Each scene shows the same named points in several views. A view is turned or mirrored, and shifted as a whole, has a little noise and may leave points out.
(in the rows, 128 means zero)

Scene 1
View 1
reli: [ 98  93 116 186 168 125  98 141  61 136 122 129 174 116 146 139  89 114
  93 139 125 102 182 150 168 121 113 100 172 129]
nuf: [ 86  84 148 159 149 148  88  94  88 139 110  88 154 127 159 154  74 128
  98 114 152 123 171 189 167 146 106  89 169 120]
Liro: [124  94 144 139 169 179 102 119  60 156 143  89 144 144 158 129  84 121
 120 114 163  94 171 153 205 146  95  80 190 105]
rodup: [113 113 143 172 173 145  94  80 113 103  90 125  98 116 139 190 115 159
 127  97 143 113 143 161 161 146 129 118  91 169]
feso: [ 99 136 117 169 193 141  66 115  56  96 113 138 108 150 146 135 106 153
 114 116 112  98 150 145 187 135 129 121 130 168]
Bup: [105 115 159 126 164 173  96  80 110 106 117 120  91 131 153 152  95 147
 121  93 158 122 172 146 197 126 133 117 133 133]
Voz: [173 116 138 148 189 179 134 119  76 147 145 124 106 124 140 157 125 142
 148 102 168  64 153 115 207 134 109  97 120 136]
reg: [144 136 132 131 191 156 128 127  83 103 149 177  97 115 137 129 129 134
 137 112 138  79 193  74 223  86 152 133 130 140]
mufa: [136  60 131 182 157 146 133 136  68 185 135  82 190 102 149 163  90 102
 104 136 171  88 167 169 166 143  81  69 178 103]
tobar: [105  62 122 203 148 110 125 131  84 153 115 118 196  74 142 165  87  95
  88 144 147 109 192 162 144 114 108  93 169 121]
kamu: [115  90 119 202 169 128  97 125  67 141 107 111 161 110 141 163  98 121
 101 132 136  96 157 167 153 142 102  87 143 148]
Tad: [144 108 130 193 178 137 120 104 102 120  98 143 108  95 127 198 136 154
 136 105 147  89 137 141 162 137 126 108  81 178]
tudi: [140 110 118 182 181 142 113 130  66 136 124 132 134 117 135 157 119 137
 123 123 139  77 153 136 182 133 111 101 126 155]
parom: [156 101 155 123 173 176 145 118  96 145 153 136 118 106 148 141 113 125
 137  99 170  85 192 108 218 104 124 105 153 108]
View 2
reg: [ 97 117 124  67 137 170 147 100  93 146 130 129 137 141 108 114 118  90
 111 164  95 157 113 115 188 134 129 136  70 100]
feso: [105 145 104 120 167 120 141  72 123 168  83 132 130 114 109 125 131  87
 156 196  96 128 168 179 138 127 131 147 108  85]
Bup: [143 149 157 113 150 142 175  98 169 160  74 143 105 123  89 130 130 119
 157 166  91 158 139 140 163 148 137 140  83  82]
mufa: [119 129 162 117 100 117 154  64 183 113 170 121 127 138 105 172 188 132
 229 163  36 160 185 135  83 108 129 131 128 130]
nuf: [146 149 166 126 135 119 166  75 192 142 104 137 114 125  91 163 170 119
 219 176  66 155 179 153 101 131 135 151 115 100]
rodup: [114 169 134 122 152 116 128  95 172 168  48 131  87  89 132 140 109 127
 171 190  89 122 138 152 152 132 154 122  87  92]
Liro: [123 122 156 133 124 136 200  67 165 121 154 125 126 148  84 134 174 123
 187 137  59 159 174 157 126 126 108 138 115 106]
Voz: [ 82 137 135 111 123 142 178  86 146 125 137 111 107 127 129 110 126 142
 139 126  71 132 127 132 175 119 118 101  86 110]
Tad: [ 83 169 123 114 132 119 115  96 159 157  77 116  84  87 155 137 100 136
 159 178  77 114 124 132 157 115 153  99  85 108]
tobar: [123 134 164  92  99 123 103  79 174 125 146 129 130 131 124 193 171 126
 234 193  40 164 162 110  74 104 159 134 112 129]
kamu: [100 149 132 118 122 106 128  70 159 142 124 123 123 112 129 160 154 117
 209 189  59 134 171 151  99 109 141 126 121 111]
reli: [111 136 130  99 124 114 115  64 146 141 136 135 140 128 120 172 167  99
 223 204  53 152 181 144  78 109 149 148 126 112]
tudi: [ 84 144 121 110 130 125 134  79 139 142 127 117 122 120 135 134 135 120
 167 168  73 130 149 147 137 115 135 115 102 110]
View 3
parom: [118 127 201 129 189 140 100  94 120 121 149 134 137 125 115 155  90 127
  95 132  90 124  86 121 121  70 153  74 175 118]
Liro: [121 130 226 188 163 172 173 102 128  80 116 117 126 135  89 128  98 141
 113 121  97 117 128  91  90  85 156  85 151  78]
tudi: [114 132 190 159 138 148 139  85 116 144 174 141 133 112 142 155 117 103
 125  81  83 124 124 108 117  89 103 103 154 119]
Tad: [123 153 170 165 131 142 102  92 122 188 190 175 148 102 141 150 133 106
 102  89  97 157 111 113 120  81  91  98 156 118]
Bup: [119 159 207 165 135 147 122  83 140 131 138 154 146 149  96 143 127 132
  75 133 108 173 116  92 111  97 135  93 195 108]
nuf: [130 148 211 181 127 169 162  90 148 106 110 127 152 111  97 152  96 119
 103 105 105 151 176  51 106  91 146 111 163 104]
rodup: [121 165 182 174 106 142 120  80 136 172 165 171 154 121 118 151 145 118
  85  94 106 189 138  84 125  97  97 113 184 112]
mufa: [126 118 207 171 151 177 163 103 140  95 114  99 141  79 120 167  62 107
 134  78  91  99 180  57  98  72 157 105 130 111]
reg: [ 99 131 206 113 174 125 109  54 106 117 182 140 123 162 142 162 132 112
  99 118  72 133  61 149 130  87 116  84 205 132]
Voz: [119 130 181 155 172 145 109 103 109 152 179 153 130 110 128 137 112 124
 111 114  92 119  74 130 113  74 125  80 147 104]
tobar: [120 124 198 141 132 161 140  76 144 107 125 102 155  83 147 197  61  80
 124  66  83 119 203  49 119  81 143 119 164 144]
View 4
Voz: [120 113 136  86 148 127  93 102 156 146  97 111 118 149 100 138 181 147
 164 155 158 175 145 124 157  84 146 136 171 150]
parom: [153 131 130 103 138 126  78  85 137 138 125  87 138 146  83 139 165 140
 153 160 163 168 177 110 172  90 171 128 187 169]
tudi: [126 115 132  86 136 148 118 110 172 142 121 122 117 154 129 142 161 143
 140 133 136 130 119 140 135 119 116 130 133 112]
Liro: [165 121 150 115 154 118  58  84 115 134 146 117 138 136 125 159 163 164
 160 169 118 116 167 139 208  92 128 165 195 146]
Tad: [124 120 127 104 144 156 136 131 198 155  96 103  92 154 120 134 150 151
 136 124 139 135 113 138 121 112 132  93 122 133]
rodup: [144 110 137 138 169 140 135 129 184 157  99  87  87 146 123 144 134 162
 130 121 107 107 129 130 141 100 137  90 129 135]
tobar: [174 169 137 102  91 170  80  93 139 111 176 111 157 159 158 158 128 138
 113 146 127  71 163 160 165 157 100 120 162 138]
feso: [147  80 153 124 186 121 129  88 165 150 137 104 102 121 106 161 124 134
 121 112 112 108 139 111 162 102 127 156 135  86]
reli: [170 132 150 107 125 154  93  82 140 120 176 119 147 139 151 169 118 136
 110 132 112  71 151 152 166 145  95 150 148 109]
mufa: [169 155 139 102 111 148  51  92 116 115 164 128 153 152 157 167 148 160
 142 169 120  87 162 170 198 136  97 150 179 142]
reg: [142  97 135  91 148 121 113  69 159 142 130  76 129 133  53 144 147  99
 129 125 177 181 170  81 143  99 177 145 162 131]
kamu: [155 130 146 105 133 155  96 103 155 126 152 127 129 147 151 156 138 153
 127 139 115  87 135 158 165 137  99 140 150 111]
Bup: [163 115 137 152 175 121 107 100 153 155 115  69 103 130  97 147 132 156
 138 141 118 121 167 111 173  76 158 101 167 159]
View 5
kamu: [134  61 119 109  87 137 158 187  90 178 102 200 113  99 104 118 150  91
 150 133 134 131 145  89  88 122 140 160 118 104]
parom: [124 112 106 158  91 153 146 163 144 149 123 170 155 133 102 154  74 104
 144 125 140 135 178 115 164 142 151  95  68 100]
Tad: [ 92 107 120 123  83 111 130 128 102 133 123 195 135 148 101  59 155  89
 156 133 130 115 137  95 118 109 164 143 101  78]
Bup: [102 133 109 153 128 120 141 168 130 134 119 185  96 133 118 130 108 130
 162 119  99 110 173 112 123 169 142 136  78  87]
rodup: [ 80 112 120 132 116 102 133 160  89 133 124 204  99 130 102  67 155 115
 158 133 106 105 148 105  90 131 169 164 113  89]
mufa: [143  37 108 134  84 162 176 217  94 195  86 204 118  61  93 155 111  96
 153 142 151 162 172  92  97 136 128 131 124 120]
tobar: [143  24 113 121  61 149 175 168 103 180  61 210 110  67 109 147 143  81
 171 143 162 152 164  74 108 135 104 137 126  89]
nuf: [119  73 108 141 123 135 163 213  97 174  93 211  75  78 106 141 122 122
 165 136 118 132 176  99  87 159 130 151 113 104]
reg: [144 140 115 119  88 147 147 130 166 148 135 151 165 176 126 142 107  88
 139 113 131 103 149 114 174 142 132 126  46  92]
feso: [148 125 125 100 127 127 152 168 124 165 139 172 108 148 131 116 155 104
 141 107 101  93 129 106 100 139 135 190  89 106]
reli: [163  50 117  96  89 146 175 186 103 188  89 194 108  85 120 147 159  88
 161 129 144 133 146  83  93 139 110 168 118 105]
Voz: [112 116 105 143  88 148 141 167 119 154 147 175 168 149  92 109  95  99
 126 126 130 131 158 121 141 115 187 112  78 114]
Liro: [136  90 102 148 117 163 166 227 112 188 126 188 123 100 100 165  86 115
 138 123 125 138 180 119 111 148 155 133  96 131]
tudi: [132  94 117 113  85 142 147 166 114 165 130 181 143 128 104 113 139  86
 139 125 132 122 141 104 116 115 154 144  97 106]
View 6
Bup: [ 77 112 130 114 146 103 128 131 141 173  92 187 109 118 104 128 152 189
 142 153 110 133 181 142 177 123  96  96 101 146]
tudi: [ 97 131 105 132 145 119 119 149 154 149 136 128 130 103 123 121 174 166
 126 135 132 136 143 149 114 106 113 102 143 173]
feso: [ 92 149 134 134 122 110 118 183 132 160 105 162 142 107 132 113 175 187
 124 161 104 136 181 176 136  86 120  91 112 188]
Tad: [ 99 133 122 104 164 131 107 128 146 171 117 148 121 150  99 145 194 143
 121 114 120 132 153 111 129  93 134 112 156 192]
Voz: [ 88  93 117 116 161 127 122 134 147 160 121 114 131  97  94 137 160 156
 147 142 174 143 134 148 134 117 122 118 129 122]
tobar: [102 149  47 150 144  73 120 112 182 131 173 154  93  90 151 108 153 180
 100 135  80 148 125 115 106 145  58  96 163 191]
mufa: [ 85 132  35 152 142  79 118 139 169 123 178 138  83  54 146 115 155 210
 102 124 108 158 119 138 114 137  49  78 133 146]
Liro: [ 78 101  79 146 138  97 133 153 153 135 140 134 102  49 124 117 146 216
 126 146 137 156 141 171 144 130  68  86 103 112]
reli: [ 96 160  64 158 131  76 118 151 163 132 164 159 110  83 159 100 165 193
 100 142  77 143 147 150 104 120  74  85 140 201]
kamu: [ 89 148  79 137 138 105 114 151 159 135 156 144 102  97 140 121 178 192
 105 121 102 149 138 142 107 108  83  90 140 187]
nuf: [ 79 133  73 135 139  88 119 148 152 137 137 184  75  90 128 121 163 221
 115 128  87 152 161 141 155 126  52  70 111 159]
parom: [ 89  79 109 124 160 101 137 108 160 165 112 130 127  81 104 120 125 158
 150 171 153 139 140 141 149 157 101 117 130 107]
reg: [102 102 153 131 143  99 137 132 151 185  91 134 174 103 117 105 126 130
 157 203 142 120 162 165 133 139 146 132 134 149]
rodup: [ 79 137 129 105 153 124 112 147 136 173 105 179 100 148  98 143 191 175
 125 118 102 131 177 119 159  90 113  97 130 194]

Which points are out of place in each view (at most two, in the order of its rows)? Write none if all are in place.
view 1 => reli, mufa
view 2 => none
view 3 => Liro, Tad
view 4 => tudi
view 5 => rodup
view 6 => none
